Points on a hilly landscape, in no order, each with its height.
A ball rolls from a point to the lowest of its 2 nearest points, and stops where none of them is lower. Distance is the straight distance between rows; heights are no part of it.
j_639: -0.64 +0.75 -1.55 -1.10 -0.87 -0.18 -1.76 -0.02 -0.22 +0.05 -1.13 +2.50 +2.70 -1.57 -0.45 -1.95 -0.88 +0.34 -0.01 +0.37 +1.04 +0.87  (h 407)
j_741: +2.91 -0.49 +1.75 -0.15 +0.65 +0.48 -0.01 +2.33 -0.59 +1.02 -0.61 +0.04 +1.10 -0.49 -0.37 -1.25 -0.74 +0.61 -0.21 +0.07 -0.66 -2.05  (h 527)
j_584: -1.98 -0.23 -1.09 -1.54 -1.95 +1.44 -2.27 -0.83 +1.88 -0.05 -1.05 -0.07 +0.02 -0.19 -1.35 +0.62 +0.72 +0.19 -1.74 -3.85 +2.17 +0.19  (h 194)
j_441: -1.62 -2.13 -0.52 -0.58 -1.44 +1.94 +0.84 +0.03 +2.80 -1.00 +0.17 -1.50 -2.56 -0.46 -1.50 +1.40 +0.81 -1.24 -2.62 -3.04 +1.60 +1.27  (h 423)
j_709: -4.06 -1.24 +0.04 +0.28 -0.28 -0.29 -0.09 +0.87 +0.10 -0.93 +1.81 +2.34 +1.88 -2.93 -0.37 -1.01 +0.20 -1.88 -1.50 +1.06 -0.17 +1.77  (h 331)
j_660: -2.63 -2.15 +2.02 -0.83 -1.59 +1.59 -0.65 +0.98 +4.07 -0.21 -0.89 -1.44 -1.48 +0.37 -1.82 +1.36 +1.22 -0.71 -1.10 -3.93 +1.16 -1.95  (h 193)
j_107: +0.58 +2.19 -0.36 -1.37 -1.35 -0.33 -2.46 -1.86 -0.25 +1.90 -0.28 +2.24 +1.15 +1.26 +0.03 -0.16 -1.08 +0.61 +0.99 -0.71 +2.83 +0.18  (h 396)
j_767: +1.17 -2.53 +0.68 -0.04 -0.90 +2.62 +1.49 +0.18 +1.93 +0.52 +0.40 -3.64 -2.71 +0.01 -0.17 +1.66 +1.16 +0.60 -1.83 -1.42 +1.06 -0.19  (h 269)
j_568: +3.25 +2.11 -0.19 +0.77 +1.07 +1.14 +1.13 +0.31 -0.24 +0.87 -0.08 -1.49 +0.59 +1.36 +0.40 -2.78 -2.98 +0.40 +0.50 -0.34 +0.92 -0.05  (h 170)
j_589: +3.08 -0.31 +3.17 -0.90 +1.03 +2.39 -0.73 +0.43 -0.18 +1.92 -0.78 -1.79 +0.69 +0.05 -0.50 -0.46 +0.67 +0.97 +0.40 -1.18 +0.86 -2.60  (h 539)
j_928: -3.03 -1.02 +0.54 +0.83 +0.52 -1.43 +1.56 +0.71 -0.19 -1.85 +1.50 +2.52 +1.56 -0.94 -0.20 -1.16 +0.95 -1.22 -0.39 +4.32 -0.19 +1.75  (h 545)
j_154: -0.38 +1.63 -1.22 +0.44 +1.45 -1.23 +0.95 +0.67 +0.32 -1.23 -0.65 +1.89 +2.13 +1.06 -0.11 -3.99 -1.85 +0.37 +1.39 +3.22 +0.74 +1.53  (h 516)
j_594: -1.42 +0.63 -2.73 -0.95 -3.66 +0.34 -2.52 -2.36 -0.31 -0.81 +1.74 +1.31 -1.20 +0.68 -0.48 +0.86 -0.35 -0.26 -1.65 -0.67 +2.14 +1.09  (h 365)
j_558: -3.75 -2.39 -0.93 +0.59 -1.24 +0.32 -0.40 +1.60 +0.25 -1.09 +1.89 +1.20 +1.60 -3.85 +0.03 -0.47 +0.61 -2.43 -2.97 -0.81 -0.68 +0.98  (h 285)
j_727: -2.04 -2.16 +2.33 -0.53 -2.34 +1.01 +0.38 +0.92 +3.58 -0.24 -0.18 -2.20 -2.45 -0.34 -0.88 +3.22 +1.58 -1.56 -0.67 -3.51 +0.39 -1.59  (h 185)
j_656: -3.07 -2.59 -1.43 +1.12 -1.34 +0.74 +0.25 +1.63 -0.28 -1.03 +1.78 -0.27 +0.00 -2.89 +0.36 +1.07 +0.38 -2.53 -2.58 +0.25 -0.50 +0.56  (h 262)
j_302: -0.27 -2.74 +0.21 +0.00 -1.26 +1.92 +0.38 +1.20 +1.70 +0.47 +0.54 -2.65 -1.91 -0.44 +0.28 +2.40 +1.18 -0.12 -2.04 -1.08 +0.01 -0.75  (h 247)
j_427: +0.75 +1.12 -1.95 -0.99 -0.94 +0.04 -2.49 -0.86 -0.06 +1.04 -0.84 +2.04 +2.38 -0.22 -0.27 -1.27 -1.10 +0.87 -0.03 -0.84 +1.84 +0.32  (h 404)
j_418: -4.57 +1.60 +0.44 -1.47 -0.37 -1.55 -1.44 -3.43 -1.08 -1.32 +1.47 +1.67 -1.49 +3.35 -0.61 +0.12 +0.37 -1.08 +0.72 -1.47 +1.39 +2.03  (h 534)
j_48: +2.31 +0.43 -0.17 +1.45 +1.81 -1.87 +2.46 +0.95 -0.93 +0.15 -1.01 -1.16 -0.22 -1.26 +0.78 +1.47 +0.71 +1.18 +2.53 +1.95 -3.24 +1.37  (h 207)
j_209: +4.49 +2.12 +2.64 -0.31 +1.01 -0.42 +1.34 +2.59 +0.12 +1.00 +0.48 +0.26 -0.25 +1.05 -0.60 -2.87 -1.14 +1.19 +0.99 -0.03 -1.89 -1.92  (h 210)
j_990: +3.73 +1.55 +3.20 -0.50 +1.57 -1.54 +1.66 +0.10 -1.08 +1.50 -0.46 -1.04 -0.36 -0.15 +0.00 +1.39 +2.40 +1.38 +3.36 +0.86 -1.62 -0.35  (h 334)
j_276: +2.21 +0.05 +1.19 -0.25 +0.80 +1.54 -1.83 -0.30 +0.25 +0.73 +0.16 -1.21 -0.40 -0.10 +0.41 +0.82 +1.48 +2.30 +0.55 -0.71 -3.25 -5.58  (h 549)
j_77: +1.12 -0.33 +0.85 +0.29 +2.50 +0.41 +0.19 -0.87 -0.32 +0.76 -1.64 -2.65 +0.02 -1.40 +0.22 +2.84 +3.28 +1.61 +1.17 -1.74 -2.70 -0.95  (h 157)
j_346: +1.72 +1.42 +0.98 -0.39 +0.40 +1.53 +0.67 -2.71 -0.31 +1.34 -0.61 -2.15 -0.51 +1.45 -0.35 +0.48 -0.49 -0.28 -0.05 -0.87 +3.44 +1.14  (h 251)
j_780: -0.44 -0.16 +1.72 +0.65 +0.76 +0.90 +0.59 -0.25 -0.64 +1.16 -0.39 -0.91 +0.28 +0.85 -0.31 +0.81 -0.58 -1.67 -0.68 +0.07 +1.58 +1.52  (h 308)
j_606: -3.11 -1.79 +0.66 -0.65 -1.88 +0.68 +0.34 -0.02 +2.84 -1.57 -0.30 -0.53 -3.47 -0.73 -2.66 +0.95 +0.76 -2.48 -1.35 -3.82 +1.40 +1.10  (h 436)
j_854: +0.97 -0.90 +0.32 -0.16 -0.38 +2.32 +1.32 -1.17 +1.03 +0.35 -0.13 -3.26 -1.84 +0.10 -0.60 +0.98 -0.21 -0.47 -1.39 -0.79 +2.37 +1.17  (h 298)
j_51: -0.55 -0.42 +3.51 -0.78 +0.10 -0.46 -0.45 +0.01 +1.14 +1.41 -1.33 -1.93 +0.32 -0.54 +0.11 +4.26 +3.51 +0.39 +1.99 -3.12 -1.73 -1.04  (h 67)
j_23: +2.42 -0.81 -0.09 +0.46 +0.15 +0.30 +0.15 +2.64 -0.65 +0.21 -0.50 +0.62 +0.63 -0.78 +0.48 -1.65 -1.94 +0.51 -0.43 +0.81 -1.84 -1.55  (h 523)
j_672: +0.34 +2.35 -0.28 -0.18 -0.32 +0.49 -0.18 -4.10 -0.21 +0.62 +0.21 -1.18 -1.45 +2.87 +0.19 +1.09 -0.50 -0.28 -0.15 -0.79 +3.30 +1.53  (h 227)
j_708: -3.74 -0.47 +1.32 -0.57 -1.68 -0.38 +0.03 -1.36 +1.82 -2.57 -0.42 +0.06 -3.92 -0.66 -3.05 +0.35 +0.13 -3.24 -0.53 -4.57 +1.78 +1.18  (h 444)
j_539: +1.99 -0.21 +1.88 -0.10 -0.10 -1.79 -0.62 +1.76 -0.08 +0.19 -1.88 +1.86 +1.62 -0.68 -0.27 +0.72 +2.37 +2.55 +1.68 +1.06 -2.32 -1.84  (h 593)
j_598: -4.26 +0.75 +0.62 -0.96 +1.91 -1.42 -0.06 -2.27 -0.33 -0.66 +0.51 +2.47 +1.18 +2.11 -0.96 -1.15 +0.12 -0.86 +0.81 +1.09 +1.70 +2.64  (h 585)
j_883: -2.25 +0.52 -1.38 +0.45 +1.53 -1.41 +1.05 +0.36 +0.12 -1.61 +0.48 +1.91 +1.33 +0.51 +0.01 -3.10 -0.79 -0.58 +0.43 +3.81 +1.02 +1.59  (h 528)
j_737: +0.41 -1.77 -0.20 +1.11 -0.59 +0.19 +0.20 +0.75 -0.47 +0.52 +0.35 -3.16 -1.11 -1.36 +1.17 +3.85 +1.20 -0.67 -0.63 +0.22 -1.57 +0.30  (h 195)
j_644: -1.64 -2.88 -0.18 +0.55 -1.89 +0.82 +0.11 +1.11 +0.90 +0.01 +0.88 -2.54 -1.62 -0.84 +0.59 +3.76 +1.44 -1.03 -1.45 -1.23 -0.96 +0.13  (h 226)
j_394: -3.03 +0.80 -1.81 -0.66 -2.60 -0.74 -2.45 -2.68 -1.57 -1.37 +3.51 +1.89 -1.30 +2.15 -0.02 +0.33 -0.82 -0.62 -1.38 +0.20 +1.97 +0.75  (h 395)
j_875: -0.14 +0.46 -3.86 +1.09 -0.25 +1.21 +0.53 -1.71 -0.49 -0.66 +0.35 -1.69 -1.20 +0.33 +0.76 -1.16 -2.48 -1.00 -1.07 +1.02 +1.42 +1.76  (h 140)
j_423: -1.15 +0.74 -0.71 -0.16 +1.92 -0.23 +0.64 -2.42 -0.99 +0.47 +0.56 -0.09 +0.06 +2.59 +0.10 -0.93 -0.93 -0.97 +0.96 +1.40 +2.62 +2.17  (h 348)
j_614: +2.79 +2.64 -2.92 +0.10 -1.55 +0.70 -1.20 -1.38 -0.07 +0.59 -0.15 -0.91 -0.09 +0.78 +0.88 -1.40 -2.92 +0.85 +0.23 -0.33 +1.94 -0.37  (h 148)
j_977: -0.25 +2.19 -0.72 -0.85 -0.72 -1.28 -1.72 -2.90 -0.92 +1.30 +1.32 +1.46 -0.47 +3.89 +0.99 -0.02 -1.60 -0.01 +1.45 +1.17 +3.06 +0.38  (h 380)
j_523: +3.77 +0.53 +3.21 -0.70 +1.02 +1.33 -0.06 +1.17 -0.45 +2.19 -0.39 -0.33 +0.93 -0.03 -1.06 -1.44 -0.23 +0.78 +1.24 -0.32 +0.50 -1.76  (h 533)
j_675: -3.69 +1.93 +0.64 -1.31 -2.62 -1.19 -1.57 -3.01 +0.53 -1.89 +0.43 +1.25 -2.85 +1.04 -2.01 +0.66 -0.14 -1.62 -0.07 -3.52 +1.47 +1.75  (h 478)
j_981: -1.92 -1.36 +0.32 +0.92 -0.80 -1.54 +0.59 +2.01 -0.63 -0.79 +0.59 +1.88 +1.19 -2.42 +1.06 +2.28 +2.01 -0.39 +0.59 +2.48 -2.06 +1.60  (h 304)
j_459: -0.32 -2.13 -2.57 +0.33 -0.48 +1.74 -0.70 +1.39 -0.14 -0.63 -0.62 -1.02 +1.06 -2.06 +0.84 -1.67 -1.78 -0.40 -2.48 +0.31 +0.21 -0.35  (h 522)
j_289: +0.71 -0.49 +0.25 +0.03 -0.56 -0.62 +0.10 +3.69 +0.16 -1.42 -1.52 +3.19 +2.17 -1.78 -0.24 -3.23 -0.61 +0.66 -0.67 +2.26 -1.08 -1.13  (h 564)
j_317: +0.45 +0.55 +1.70 +1.08 -0.27 -2.57 +1.44 +1.41 -0.36 -0.43 -0.60 +1.38 +0.45 -0.24 +0.36 +1.23 +1.24 +0.53 +1.90 +3.64 -1.63 +1.14  (h 439)
j_489: -3.96 +1.23 -0.38 -1.20 +1.19 -1.99 -0.63 -3.06 -1.58 -0.82 +1.73 +1.52 -0.31 +3.23 -0.11 -0.72 +0.02 -0.66 +0.73 +0.22 +1.94 +2.00  (h 561)
j_358: -1.38 -2.77 -1.83 +0.55 -0.88 +2.14 -1.41 +1.84 +0.38 -0.76 -0.41 -0.36 +0.91 -2.27 +0.78 -0.45 +0.03 -0.82 -3.23 -0.19 -0.89 -1.48  (h 526)
j_204: -3.33 -0.77 -1.94 +1.08 +1.42 +0.17 +0.99 -1.39 -1.22 -1.38 +2.11 -0.11 +0.21 -0.23 -0.14 -1.01 -0.38 -2.48 -1.27 +2.05 +0.91 +2.04  (h 479)
j_857: +2.11 +0.99 -2.00 +0.36 +0.52 -0.06 +0.55 +2.53 -0.21 -0.43 -0.85 +1.18 +1.80 -0.81 +0.65 -4.41 -3.27 +0.90 -0.62 -0.23 -1.72 -0.71  (h 515)
j_918: -1.22 -1.91 +2.18 -0.03 -0.96 +1.28 -1.31 +0.94 +1.10 +0.81 -0.36 -1.60 +0.14 -0.40 +0.11 +3.26 +1.85 +0.15 -0.07 -2.52 -0.72 -1.88  (h 147)
j_271: +1.70 -1.32 -0.19 +0.72 +0.41 +0.50 -1.20 +2.03 -0.10 +0.22 -0.62 +0.42 +0.83 -0.82 +0.94 -0.95 -0.75 +1.65 -0.67 -0.28 -3.29 -5.43  (h 553)
j_657: +0.28 -0.23 -1.13 +0.07 -0.83 +1.90 -0.07 -1.92 +0.51 +0.12 -0.25 -1.65 -1.51 +0.58 -0.46 +0.49 -0.38 -0.21 -2.11 -0.84 +2.49 +1.73  (h 320)
j_236: +2.57 +0.46 -0.95 +0.08 +4.21 -0.48 +0.70 -0.80 +0.10 -0.01 -1.86 -0.95 -0.56 -1.58 +0.31 -0.16 +1.91 +1.92 +1.31 -0.79 -5.00 -4.16  (h 231)
j_766: +2.37 +1.98 -1.53 +1.04 +0.87 +0.51 +1.95 +2.08 -0.20 -0.10 -0.23 +0.16 +0.55 +0.31 +0.56 -4.23 -4.01 +0.75 -0.20 +0.50 -1.36 +0.00  (h 512)
j_965: +1.98 -1.42 +0.78 +0.51 -0.43 +0.60 +0.59 +0.68 -1.15 +0.99 +0.03 -2.71 -0.84 -0.74 +0.90 +2.29 +0.57 -0.64 +0.13 +0.19 -1.14 -0.32  (h 162)
j_260: -2.96 -2.61 -0.78 +1.06 -2.30 +0.66 -0.21 +1.75 +0.71 -1.00 +1.59 -1.19 -1.11 -2.17 +0.41 +2.85 +1.54 -2.34 -2.21 -0.85 -0.79 +0.39  (h 245)
j_925: +1.64 -0.76 +0.44 +1.27 +0.11 +0.61 +1.64 +0.87 -1.23 +1.51 +0.74 -2.71 -1.18 +0.01 +1.13 +1.97 -0.77 -1.80 +0.23 +1.69 -0.12 +0.53  (h 127)
j_104: -0.93 -2.34 +2.46 -0.21 -1.64 +1.86 -0.39 +0.46 +3.09 +0.55 +0.07 -2.96 -1.76 +0.13 -0.51 +3.61 +2.38 +0.87 -0.38 -2.36 -0.29 -2.50  (h 168)
j_595: +2.34 -0.99 +2.58 -0.50 +0.20 +1.88 -1.41 +0.45 +0.16 +1.63 -0.14 -1.72 +0.02 +0.15 -0.03 +0.71 +1.45 +1.23 -0.03 -1.19 -0.69 -4.40  (h 544)
j_389: +3.94 +2.72 +1.13 +0.29 +1.42 +0.54 +1.53 +1.37 -0.09 +1.30 +0.03 -0.20 +0.59 +1.26 -0.40 -3.41 -2.60 +1.17 +0.86 -0.15 -0.11 -0.67  (h 184)
j_816: -0.84 -1.89 -0.84 +0.93 -0.46 -1.29 -0.17 +2.24 -1.09 -0.01 -0.28 +0.89 +1.17 -2.44 +1.62 +2.09 +1.48 +0.17 +0.29 +1.45 -3.10 +0.44  (h 270)
j_396: +1.21 -0.27 -0.07 +1.76 +1.11 +1.14 +2.35 -0.02 -1.13 +0.58 +1.58 -2.58 -1.31 +0.98 +1.03 +0.11 -2.17 -1.89 +0.29 +2.64 +0.30 +0.89  (h 93)
j_562: -2.62 -0.24 -3.08 -0.02 -1.88 +0.74 -0.45 -2.44 +0.41 -1.73 +1.42 -0.69 -2.67 -0.22 -1.17 +0.57 +0.01 -1.00 -2.51 -1.20 +1.70 +2.69  (h 375)
j_141: -3.85 -0.81 +2.38 +0.14 +1.31 -1.89 +2.05 +0.55 -0.03 -1.40 +1.21 +2.34 +0.87 +1.11 -0.38 -0.90 +1.16 -1.38 +0.68 +3.66 +0.60 +1.91  (h 594)
j_631: +0.98 -1.04 +0.96 +0.13 -1.11 -1.51 +0.12 +3.59 -0.35 -0.78 -1.27 +3.23 +1.76 -1.67 -0.55 -1.11 +0.79 +0.94 +0.27 +2.76 -1.71 -0.56  (h 573)
j_147: +1.72 +0.48 +2.92 -0.23 +1.35 -1.41 +0.95 +0.04 -0.61 +1.55 -1.19 -0.93 +0.88 -0.75 -0.30 +3.11 +3.29 +1.38 +2.45 -0.01 -1.99 +0.65  (h 280)
j_222: +5.14 +2.16 +2.03 -0.09 +1.21 -1.38 +1.76 +1.23 -1.27 +1.41 +0.30 -0.66 -0.72 +0.14 +0.17 +0.47 +1.19 +1.40 +2.72 +1.00 -2.53 -1.19  (h 288)
j_27: +2.23 +1.23 +3.44 -0.61 +1.49 +1.94 +1.13 -1.65 -0.17 +2.31 -0.26 -1.93 +0.15 +1.17 -0.26 -0.22 -0.44 -0.15 +0.73 -0.73 +3.30 +0.40  (h 268)
j_62: -0.77 +1.84 -1.63 -0.55 +0.12 -1.65 -1.20 -1.79 -0.80 +0.44 +0.70 +1.67 +0.52 +2.86 +1.11 -1.29 -1.38 +0.38 +2.00 +1.88 +2.27 +0.78  (h 370)
j_628: +3.68 +1.00 -0.04 -0.26 +2.66 -1.50 +0.67 +0.16 -1.04 +0.70 -1.00 -1.51 -0.62 -0.57 +0.66 +0.63 +1.69 +2.08 +1.87 -0.65 -3.83 -3.36  (h 216)
j_684: +1.16 +1.53 -3.09 +0.43 -0.42 +0.83 -0.22 -1.73 -0.48 +0.18 +0.10 -1.26 +0.09 +0.59 +0.63 -1.00 -2.54 -0.01 -0.36 +0.47 +2.09 +1.23  (h 133)
j_336: -4.23 -0.42 +3.03 -1.00 +1.79 -1.30 +1.23 -0.76 +0.03 -0.74 +0.64 +3.00 +0.99 +1.80 -0.76 -0.55 +0.72 -1.65 +0.46 +1.92 +1.52 +2.52  (h 624)
j_269: -0.07 -2.29 -1.52 +1.11 +0.09 -1.14 -0.81 +2.23 -0.73 -0.53 -1.40 +0.90 +0.92 -2.70 +1.67 +1.39 +1.75 +1.50 +0.55 +0.35 -3.94 -1.52  (h 255)
j_765: +1.39 -2.00 -0.19 -0.11 +0.93 +1.37 -1.95 +2.40 +0.41 +0.06 -1.51 +1.75 +2.14 -0.83 +0.53 -2.31 -0.98 +1.71 -0.97 -0.38 -2.35 -4.54  (h 554)
j_986: -3.67 +2.08 +1.18 -1.33 -2.64 -1.01 -2.30 -3.41 -0.51 -1.02 +1.40 +2.16 -2.11 +3.06 -0.67 +1.05 +0.14 -0.95 +0.39 -2.38 +1.56 +1.22  (h 505)
j_366: -2.75 +0.83 -3.60 -0.15 +0.64 -1.04 -0.18 -2.96 -1.86 -1.15 +1.99 +0.63 +0.31 +1.26 +0.77 -1.41 -1.23 -0.87 +0.25 +1.85 +1.48 +1.65  (h 435)
j_256: +0.46 +1.76 -0.23 -1.10 -2.52 +0.24 -1.41 -3.54 +0.12 +0.94 +1.06 +0.27 -1.73 +2.69 +0.07 +1.67 -0.75 +0.73 -0.74 -1.32 +3.61 +0.96  (h 183)
j_969: +4.90 +2.91 +1.94 +0.10 +0.85 -1.34 +2.27 +2.67 -0.20 +0.90 +1.00 +0.15 -1.03 +0.68 +0.50 -1.35 -0.71 +1.32 +2.04 +1.12 -3.01 -1.25  (h 246)
j_800: +2.96 -0.13 -0.18 +0.75 +0.54 -1.04 +0.92 +0.70 -1.42 +0.96 -0.46 -1.99 -0.09 -1.31 +1.24 +2.11 +0.66 +0.64 +1.48 +0.61 -2.73 +0.00  (h 165)
j_884: +2.28 -0.17 -1.69 +0.85 +2.58 -1.71 +1.30 +0.72 +0.50 -0.68 -2.58 +0.69 +0.03 -1.52 +0.71 -0.57 +1.22 +2.14 +0.19 -0.77 -5.32 -3.31  (h 240)
j_511: -3.26 -1.28 +0.11 -1.18 -1.73 +1.65 -2.04 +0.45 +3.36 -0.55 -1.20 -0.36 -0.34 -0.53 -1.82 +0.35 +1.15 -0.41 -2.05 -4.39 +1.64 -1.17  (h 203)
j_689: -3.08 +1.00 -2.52 -0.69 -0.83 -1.09 -1.69 -2.68 -1.78 -0.91 +2.94 +1.94 +0.27 +1.79 +0.79 -0.74 -0.99 -0.44 +0.09 +1.60 +1.59 +1.29  (h 421)
j_762: -1.99 -1.01 -0.60 -0.07 -0.44 -0.11 -0.57 +1.35 -0.38 -1.05 +0.15 +3.26 +3.06 -3.04 +0.00 -2.32 -0.17 -0.55 -1.25 +1.29 +0.08 +1.15  (h 378)
j_732: +3.58 +2.53 -2.49 +0.29 -0.04 +1.41 +0.34 -0.61 +0.22 +0.82 -0.08 -2.46 -0.23 +0.48 +0.83 -2.45 -3.39 +0.87 -0.27 -1.39 +1.18 -0.25  (h 158)
j_253: -1.72 -0.33 +1.93 +0.63 -0.94 -2.33 +1.29 +1.95 -0.05 -1.06 -0.23 +2.75 +1.26 -0.95 -0.02 +1.38 +2.19 -0.24 +1.07 +3.92 -1.03 +1.97  (h 377)
j_59: +1.34 +1.61 -0.41 +1.28 +1.39 -0.67 +1.84 +1.46 +0.27 -0.56 -0.33 +0.34 +0.73 +1.48 +0.41 -3.59 -2.82 +0.37 +1.08 +1.98 +0.02 +0.75  (h 507)
j_360: -1.27 +0.65 +1.42 +0.10 +2.02 +0.01 +1.15 -1.14 -0.41 +0.47 +0.30 +0.38 +0.37 +1.80 -0.58 -0.36 -1.07 -1.65 +0.62 +0.91 +2.14 +1.83  (h 332)
j_469: +0.18 +0.83 -0.82 -1.76 -3.70 +0.51 -2.86 -2.52 +0.91 +0.83 +0.10 +1.15 -0.76 +1.77 -0.36 +1.47 -0.03 +0.87 -1.12 -2.06 +3.46 +0.44  (h 126)
j_515: +0.97 +2.83 +0.03 -0.82 -0.65 -0.28 -1.24 -3.02 -0.67 +1.61 +0.20 +0.99 +0.58 +2.74 +0.15 +0.06 -1.64 +0.41 +1.45 -0.09 +3.25 +0.37  (h 388)
j_194: -2.45 -1.02 -2.60 -1.03 -2.15 +1.09 +0.00 -1.34 +1.89 -1.43 +0.68 -0.41 -2.18 -0.56 -1.63 +0.70 +0.31 -0.52 -2.77 -2.52 +1.84 +1.88  (h 401)
j_521: +1.84 +0.71 +1.96 +1.28 +1.15 -1.26 +2.06 +1.45 -0.40 +0.41 +0.94 -0.27 +0.29 +1.10 +0.38 -0.11 -0.98 -0.08 +2.11 +3.04 -0.37 +0.72  (h 488)
j_651: -1.23 +0.56 -2.29 -0.52 -1.92 +1.03 -1.29 -2.58 +0.03 -0.48 +0.39 -0.33 -0.58 +0.31 -0.28 +0.48 -0.50 -0.89 -1.71 -0.75 +2.51 +1.90  (h 343)
j_158: +1.01 +0.90 +0.99 +1.36 +2.09 -0.19 +1.88 +0.70 -0.05 +0.32 +0.01 -0.20 +0.30 +1.66 +0.21 -1.87 -2.32 -0.48 +1.30 +2.85 +0.65 +1.11  (h 499)
j_433: +1.54 -0.17 +1.31 -0.09 +0.54 +1.49 +0.18 +0.08 -0.40 +1.27 -0.36 -0.83 +0.66 +0.08 -0.48 -0.28 -0.99 -0.61 -0.25 +0.05 +1.75 +0.39  (h 290)
j_793: -0.16 -1.02 +1.38 +0.15 +0.53 +0.32 -0.71 -0.05 +0.99 +0.92 -0.93 -2.16 -0.13 -0.86 +0.46 +3.76 +3.12 +1.29 +1.26 -2.44 -2.40 -1.82  (h 115)
j_72: -3.92 +0.20 -3.19 +0.34 +0.56 -0.54 -0.23 -3.03 -1.61 -2.14 +2.38 -0.14 -0.53 +0.62 +0.24 -0.70 -0.41 -1.61 -1.57 +0.91 +1.05 +2.30  (h 454)
j_183: +1.76 +0.18 +0.85 +0.56 +3.05 -0.87 +1.42 +0.19 -0.84 +0.87 -2.02 -1.43 +0.22 -1.53 -0.36 +2.12 +3.26 +1.69 +1.91 -0.44 -3.13 +0.43  (h 205)
j_603: -0.44 +1.61 -1.62 -0.24 +2.56 -1.21 +0.78 -2.05 -0.34 +0.35 +0.48 +0.06 +0.38 +3.51 +0.88 -2.26 -1.53 -0.11 +2.31 +1.64 +2.09 +1.59  (h 359)
j_6: +2.58 -0.86 -0.07 +0.30 +1.43 +0.47 -1.41 +0.90 -0.27 +0.37 -0.62 +0.02 -0.39 -0.50 +0.91 +0.39 +0.34 +2.17 +0.38 -0.32 -3.90 -5.34  (h 552)
j_612: -3.38 -0.48 -0.74 +0.51 +1.53 -0.60 +1.22 -0.36 -0.70 -1.60 +1.58 +1.92 +1.53 -0.27 +0.26 -2.13 -0.29 -1.84 -0.45 +2.59 +0.71 +2.28  (h 506)
j_736: +2.89 +0.94 +1.80 +1.09 +0.48 -1.80 +1.91 +1.68 -0.53 +0.45 -0.20 +0.58 +0.37 +0.59 -0.06 +0.59 +0.30 +0.96 +2.26 +3.23 -1.85 +0.51  (h 470)
j_300: +3.23 +0.37 +0.34 -0.19 +2.89 -0.15 +0.48 -0.43 -1.34 +0.92 -0.93 -2.92 -1.37 -1.16 +0.70 +1.73 +2.51 +1.50 +1.87 -1.09 -3.05 -2.33  (h 196)
j_522: +1.22 -0.86 -0.35 -0.79 +0.18 +0.24 -1.26 +2.82 +0.20 -0.47 -1.70 +2.52 +2.37 -1.43 -0.01 -3.62 -1.46 +1.57 -0.74 +0.18 -1.29 -2.08  (h 557)
j_314: +2.42 -0.35 +1.19 +0.39 -0.22 -1.92 -0.05 +2.97 +0.06 -0.86 -1.98 +2.68 +0.93 -0.49 +0.08 -0.49 +1.11 +1.68 +0.89 +2.01 -2.50 -1.33  (h 582)
j_486: +1.47 -1.28 -2.03 +0.99 +1.41 -1.61 +0.29 +1.44 -0.50 -0.62 -2.24 +0.85 +0.28 -2.36 +1.30 +0.53 +1.17 +2.06 +0.59 -0.09 -4.71 -2.70  (h 248)
j_490: +0.71 -1.31 +2.06 +0.00 +0.01 -0.88 -0.85 +1.87 +0.11 +0.65 -0.95 +1.55 +1.76 -0.68 +0.14 +2.12 +1.91 +1.60 +0.90 -0.19 -2.17 -1.57  (h 603)
j_876: +1.20 -0.52 -1.88 +0.54 +0.41 +0.89 -0.13 +1.87 -0.62 +0.25 -1.02 -0.13 +1.39 -1.64 +0.54 -2.77 -2.26 -0.06 -0.86 +0.45 -0.40 -0.28  (h 519)
j_845: -0.73 -0.21 -2.15 -0.71 -0.33 -0.28 -1.23 +1.51 -0.39 -0.87 -0.99 +2.89 +3.57 -2.57 -0.24 -3.20 -1.42 +0.56 -1.17 +0.62 +0.16 +0.32  (h 397)
j_865: -0.81 +0.60 -0.48 -2.03 -3.62 +0.48 -2.85 -1.73 +1.94 +0.45 -0.26 +0.96 -0.31 +0.70 -0.58 +1.32 +1.10 +0.71 -1.04 -3.90 +2.79 +0.00  (h 166)
j_798: -3.80 +0.95 +0.92 -0.85 -1.53 -0.23 -0.64 -1.78 +0.70 -1.52 -0.41 +0.70 -1.75 -0.14 -2.25 +0.66 +0.31 -2.37 -0.60 -4.08 +1.59 +1.66  (h 459)
j_361: +0.63 +0.05 -1.91 +1.72 +0.98 +1.58 +2.06 -0.72 -0.95 -0.33 +0.60 -2.27 -1.22 +0.60 +0.77 -0.91 -2.40 -1.91 -1.02 +1.99 +1.32 +1.52  (h 119)

Two balls start at each pair of points below. Name the first point that both come to, or write -.
j_598 and j_72: j_651
j_204 and j_336: j_651
j_490 and j_990: -

Call two points neighbours if one is among the 2 nearest of the other. Go from one point of each pair to the other, from neighbour to neighbour, staying as low as possible. Name the highest point that can't be avoided.
j_51 and j_644: j_990
j_469 and j_51: j_511
j_396 and j_684: j_875

Where does a ball stop that starts at each point below?
j_708: j_644
j_762: j_644
j_857: j_51
j_154: j_51
j_981: j_51
